A landscape with many peaks, sampled at points; each row gives a point and its height.
A climber steps from a point to the highest of its 2 nearest points, and stops where none of them is higher. Distance is the straight distance between rows; heights are no part of it.
j633 height 48.3: [  9  25   6  34  -3 -20  45  -4  13 -23   0 -27 -19 -14  41  61 -39  19
  -1 -49 -44  -2  33]
j685 height 36.7: [ 15  21  -7  23  -4  30  26  -9 -12 -39  -9 -16 -60  30  39 -36  -2 -20
  -1  -8 -21   8  42]
j184 height 15.6: [ 25 -42 -12 -40  28  -3 -47 -39   3  -6  19   9  26  33 -62 -13  29  -4
   5 -32 -13  14  12]
j788 height 27.4: [ -8 -28  38 -29  17  35 -58 -32 -23  13 -29 -15  -4  32 -26  -9  -8 -34
   7  -9  34  18 -28]
j171 height 26.4: [  7   8 -11 -17  -2  -8 -15   7  10  25   0  21  18  -2  14  19  26   5
   5  24   5   1   8]
j933 height 31.2: [  0  27  44   0   0   3   3  37   4  16 -22  -3  -1   6  29  10  -4   0
  -3  -6   2  17 -11]
j943 height 41.8: [ 20  50  -4  37   4  -6  39   1 -20 -22  -5 -28 -24  -3  25  29 -26  12
 -33 -43 -52  15  36]
j843 height 31.7: [ 23  32 -49  12  22   5  -4 -11 -42 -40  -6 -17 -22  21 -12 -51  -4 -11
 -28  -1 -41  27  10]
j191 height 46.0: [-33 -15 -13 -14 -16 -19  12   3  34   3   3  43  47 -38   5  35  -8  16
  30 -15  -1 -17  -5]
j795 height 58.1: [-20  15  33   4 -13  69   7   0 -11   9  13  -1 -17 -15  18 -25  34 -21
  21  19  34 -15   9]
j830 height 48.2: [-33  15  20  12 -25  31  22  -3 -28   2  -7 -20 -41 -10  40 -22   2 -19
  14   7  12   0  13]
j725 height 2.5: [ 29   6  34 -27  11  43 -10   1 -38 -18 -20  -9 -27  19  11 -35 -36 -23
 -16   6 -14  17  -8]
j379 height 26.5: [  7 -10   4 -34   6  16 -15 -39 -50  13   0 -18  -8  57 -33 -70  12 -29
 -17   3   7  23 -21]
j392 height 21.4: [ 29 -13 -34  -3   0 -37  -5  19  21   9  11   3   1  -7  17  27   5  42
   3  17  -8   7 -17]
j814 height 40.5: [ -4  15  22 -18 -13  -1 -32   2 -43  10 -42 -18 -14  34   8   1 -29 -14
 -24  26   7  22 -67]
j540 height 34.8: [-20   4  36 -40 -30   6 -16   2 -33  18 -15  -7  -8  36  -7 -34 -11 -27
 -29  33   8  21 -49]
j632 height 26.7: [ 19  17  33  -6   7   1 -28  18   9  13 -19   1   7  31  -3  -4  -5   5
 -20  -7 -28  25 -27]
j26 height 44.5: [-15 -21 -26   1 -12 -27  36   6  10  24  28  11  31 -37 -19   4  38  27
  22  29  36 -27  -7]
j437 height 27.8: [-23 -51  -4 -25  12 -19 -26 -14   0   6  -3  -1  12  18 -22  21  13   3
  -3  13   6  -3 -31]
j131 height 5.5: [-37   1   1   2   2  -1  27   0 -22  15  -6  18  16   3 -12 -28  19 -31
  -3  41  50  -6  -4]
j5 height 43.2: [-20  32  13  29 -23 -24  70  29  -7  10  -8 -22 -19 -20  37  20   8  23
  16 -16   7  -8  52]
j587 height 56.4: [ -3  20   4   9 -27  23  23 -26  24  26  31  29  32 -69   7  51  11   4
  45 -10  43 -37  16]
j575 height 42.1: [-12  23  -4   7  -7  12  10  -9 -31 -26 -17 -18 -44   5  42 -22  -7 -28
  -2  19 -18  12   4]
j930 height 17.5: [ 35 -19 -61  -2  14 -25 -16  17  39 -27  13   1  -6  20  -6  19   8  25
 -16   3 -38  -1 -20]
j369 height 9.6: [ 33 -21 -19 -30  25  12 -46 -18  -7 -27   5 -17  -3  42 -56 -40  -7   9
  -2 -21 -40  10   7]
j410 height 21.3: [ 14 -46 -28 -32  37  -2 -41 -42   5   1   6  10  14  48 -32  28   7   8
   1 -20  -9   0 -21]
j682 height 37.0: [  1   4 -31   0  19   6  -2 -11 -43 -10  -5 -10 -19  11  11 -39  -4 -28
 -14  35 -12  16   3]
j665 height 36.9: [ -5 -16  -2   9   0 -17  15   8  27   0  16  28  32 -18  10   7 -12  14
  10 -31 -24  -5  13]
j178 height 56.8: [-17  -8 -15 -20   6  19 -32 -18  22   0   7  34  25  13 -24 -14  16   6
  26 -10 -11 -23  23]
j419 height 45.0: [ 19  32 -30  32  29 -15  -9   1  10 -47 -23  16  12   8   0  44 -38  16
 -14  -3 -40  13 -18]
j592 height 44.4: [ -6   9 -24   6  14  -4 -25 -18  37  -8  20  30  18   7 -23 -19  30 -22
  13 -40  -5  -7  36]
j386 height 70.9: [-37   1  28  -8  -6  67 -16 -11 -11  20   5   0  13 -19 -20 -25  35 -14
  21  21  46 -29 -16]
j530 height 42.5: [-39 -19  24  -2 -21 -12   6  37   7 -12 -19 -13   3 -23   8  12 -25  28
  16  34   4 -17 -17]
j577 height 64.7: [ 17 -14  -8  -6 -10  -3   6  -8  20   9  -4  -3  -3 -39  42  55 -36  24
  20 -20 -10  -7   6]
j81 height 33.6: [-12 -25  24 -51   3  44 -39 -34 -41   2 -11 -19  -6  47 -45 -36  19 -29
   6   9  29  12 -15]
j227 height 55.6: [-33  -9   7 -23   9  40 -28 -33 -16  26   8   7  30   3 -47  -6  27 -16
  15   8  36 -21 -11]
j870 height 39.5: [  9  14 -14  30  21 -36  16  15  26 -27 -19  16  -3   2  23  46 -32  10
  12 -12  -8 -10   5]
j298 height 13.7: [ 60  32 -45  31  -1 -20 -27 -15  16 -36  20  -3 -26  -7 -10   3 -23  -1
 -45 -30 -52  23  14]
j51 height 25.8: [ 32  14 -11  13  -6  -5   3  15  30 -11  23  -1 -21 -13  29  12  17   3
  -8 -23 -28   0  49]
j600 height 28.0: [ -3  13  -1   8   1  -6 -30 -17   1   8   3  -1 -11  38 -20 -43  33 -27
   1   3  -3  18  -1]
j687 height 59.1: [ -5 -20   6   3   9  22   7   6   6  -2   6 -13 -18  10   9 -27 -20  24
   8   1 -33 -23  17]
j673 height 30.5: [  2   0   4  19   9   9  19  10  26   1  22   2   6 -10  26   4  26   3
  18 -46 -15  -4  31]
j770 height 18.6: [ 23   9  13  -6   5  28  -5 -31 -17  15  21  20   0   0 -20 -42  17 -29
  -5  10  31 -10  33]
j650 height 17.3: [ 33  20 -21  18   8 -33 -30 -28  15 -13   6  -8 -23  10  -6   7 -29   3
 -19 -19 -39   4   1]
j497 height 49.7: [-15 -20  20  14   4 -18  23  37  14  -6  -7 -16 -13   7   6  -4 -25  31
   8  16 -22  -9  -7]
j862 height 71.8: [ -8  -1 -13  14 -24  10  42  -7  25  13  49  28  34 -56   6  18  17  12
  22 -16  20 -33  35]
j918 height 22.3: [ 28  10  -8  -3   0 -23 -48 -11  22   5   1  -9  -2  41 -20   7   8   5
 -22   1 -32  24 -31]
j234 height 35.1: [ 41  18 -30  49   6 -44  38  26   9 -30  14 -24 -22 -17   5   0  -7  18
 -40 -31 -34  19   6]
j67 height 30.1: [  8   6 -19  44  -9 -59  36  21  16  -2  11 -22 -13 -13   9  -8  -3  27
  -3 -20 -12   4  13]
j683 height 56.7: [ -7 -11 -12  33   6  15  31  -1  21  14  43  25  25 -33 -13  -6  30  14
  21  11  42 -33  21]
j860 height 51.3: [ -9  -1  19  23  -4 -29  45  25 -11   3 -16  -8  -7 -26  33  26  -9  12
  27  15  36 -14  21]
j512 height 55.9: [ 11  16  16  10 -20 -11  24  -7   4   3 -10 -26 -31 -26  44  62 -36  12
   7 -14  -8  -6  40]
j787 height 71.4: [ 11 -23  -1 -25  13  17 -35 -13 -11  -5  -2  -3  -1  -3  -2  -8 -17   8
   0   8 -36  -1   1]
j520 height 14.1: [ 48  -7 -47  22  19 -14   0  19  12 -32   7 -24 -26  37 -13 -19   8   8
 -42   9 -31  10 -22]
j422 height 42.2: [-26 -23  18 -40  -9  38 -38 -41 -31  14  10 -14  15  32 -61 -17  50 -30
 -11  34  45  -4 -22]
j442 height 50.6: [ 11  34  -3  20  22  -1 -17   4 -17  -5 -38  -8   9 -10  13  43 -31   9
  -7 -10 -32  29 -39]
j968 height 45.8: [ -3  31  14   2  -1 -15 -18  18 -23  -8 -48 -16   3   4  12  36 -44   3
 -25  28 -14  27 -55]
j651 height 36.8: [-19  -6  43 -13  -6  19   6  42  10  28  -7   9  11 -23  18  11   9  -8
  18  14  41  -4 -11]
j675 height 35.2: [  0  15  21  27 -33 -32  53  24   0  19  12 -23 -15 -12  25 -26  13   4
  -6   5   6   9  17]
j245 height 37.8: [-24 -22 -17 -30  -6 -21   1  24   3  20 -22  18  47 -35  15  46 -13  18
  12 -16  -2   8 -22]
j674 height 77.8: [-22 -38 -22 -13   1  12 -10 -29  40   0  28  40  36  -6 -42  10  15  14
  19  -3  13 -37  -2]
j880 height 56.5: [ -3  14  -3   4   1  -5  -9  23  -1   2 -35  -6  -1 -29  42  70 -31  23
  10 -24 -18  18 -26]
j265 height 9.3: [-20  -5   5  -2   1 -23  24  27 -18  -6 -14   9   4  38  -3 -26   7  -5
 -13  50  18   5 -29]
j368 height 56.3: [-44 -37  10   0   4  32   4  -9  29  15   4  21  34 -20 -27  21  12  15
  34  -9  44 -38 -20]
j697 height 31.9: [-38 -66  -8 -40   5  -4  -8  46 -11  18 -25   5  34 -45   3  53 -19  11
  10 -17  27   9 -45]
j997 height 50.4: [ -1   8  27 -15 -34  -7  21   8   8  14   3  24  22 -74  25  57  13  10
  37  -4  50 -15  16]
j416 height 13.1: [ -3   8 -10  16  -7 -35  30  18   4   1   9   7 -12  38 -14 -53   3 -14
 -35  31  21   0   4]
j446 height 24.3: [ 21  12  13  19 -13   4   6 -13  22   9  43   9 -16 -16 -18 -33   7 -28
 -11   2  16 -18  46]
j214 height 5.4: [ 35  -3  12 -21  23  13 -15 -14 -25 -32  -3  -4 -11  41 -37 -43 -25 -18
 -30   6 -32  23  -8]
j404 height 32.0: [ -5 -16  -6 -44   2   9 -22   3  -5  41  -8  14  47 -23   8  33  12   8
   3   0   3  12 -20]
j87 height 18.3: [  6   4  -4  36 -18 -32  19   1  26   9  35   3 -12   1 -24 -47  12  -4
 -23  17  29 -22  27]
j919 height 28.3: [-33   5  21 -23 -20  20 -21 -16 -15   6 -10  -2  -7  16  -1 -43  21 -37
   1  19   0   6 -21]
j584 height 0.3: [ 16  -1  39 -12   9  24  17  -3 -38  15 -16  -8 -21  17  29 -38 -19 -16
 -14  16  24  13 -15]
j473 height 34.3: [-31 -50  15 -12 -17 -11  -7  11   3   7   5 -15   5  -1 -22   4   8  18
   5  39   7 -18 -39]
j746 height 36.2: [ 18  43 -32  31  25   5  13   3 -19 -20  -5  -8 -13   5  13 -14 -29   6
 -31 -21 -55  15  23]
j789 height 35.0: [  3  25 -19  15  28 -11 -34 -25  -2  -9  -4   9   7  30 -29 -33   5 -23
  -4 -36 -10  19  28]
j631 height 30.3: [ 20  18   6  20 -10   0  26 -16   5 -15  22  -9 -38   4  11 -41   5 -27
 -23  -4   3  -5  66]
j199 height 58.7: [-16   5  10  -4 -25 -28  21  31  16  -2 -20  16   7 -41  35  52   1  15
  39   9  29 -15  18]
j274 height 44.9: [-30 -21  27  -7 -11  28  12  31  20  20  -4  19  24 -43 -13  35  26   8
  37   7  73 -35 -27]

Where does a climber stop that starts at each point below?
j930 | j191
j446 | j386
j369 | j787
j919 | j577
j843 | j386
j650 | j674
j770 | j674
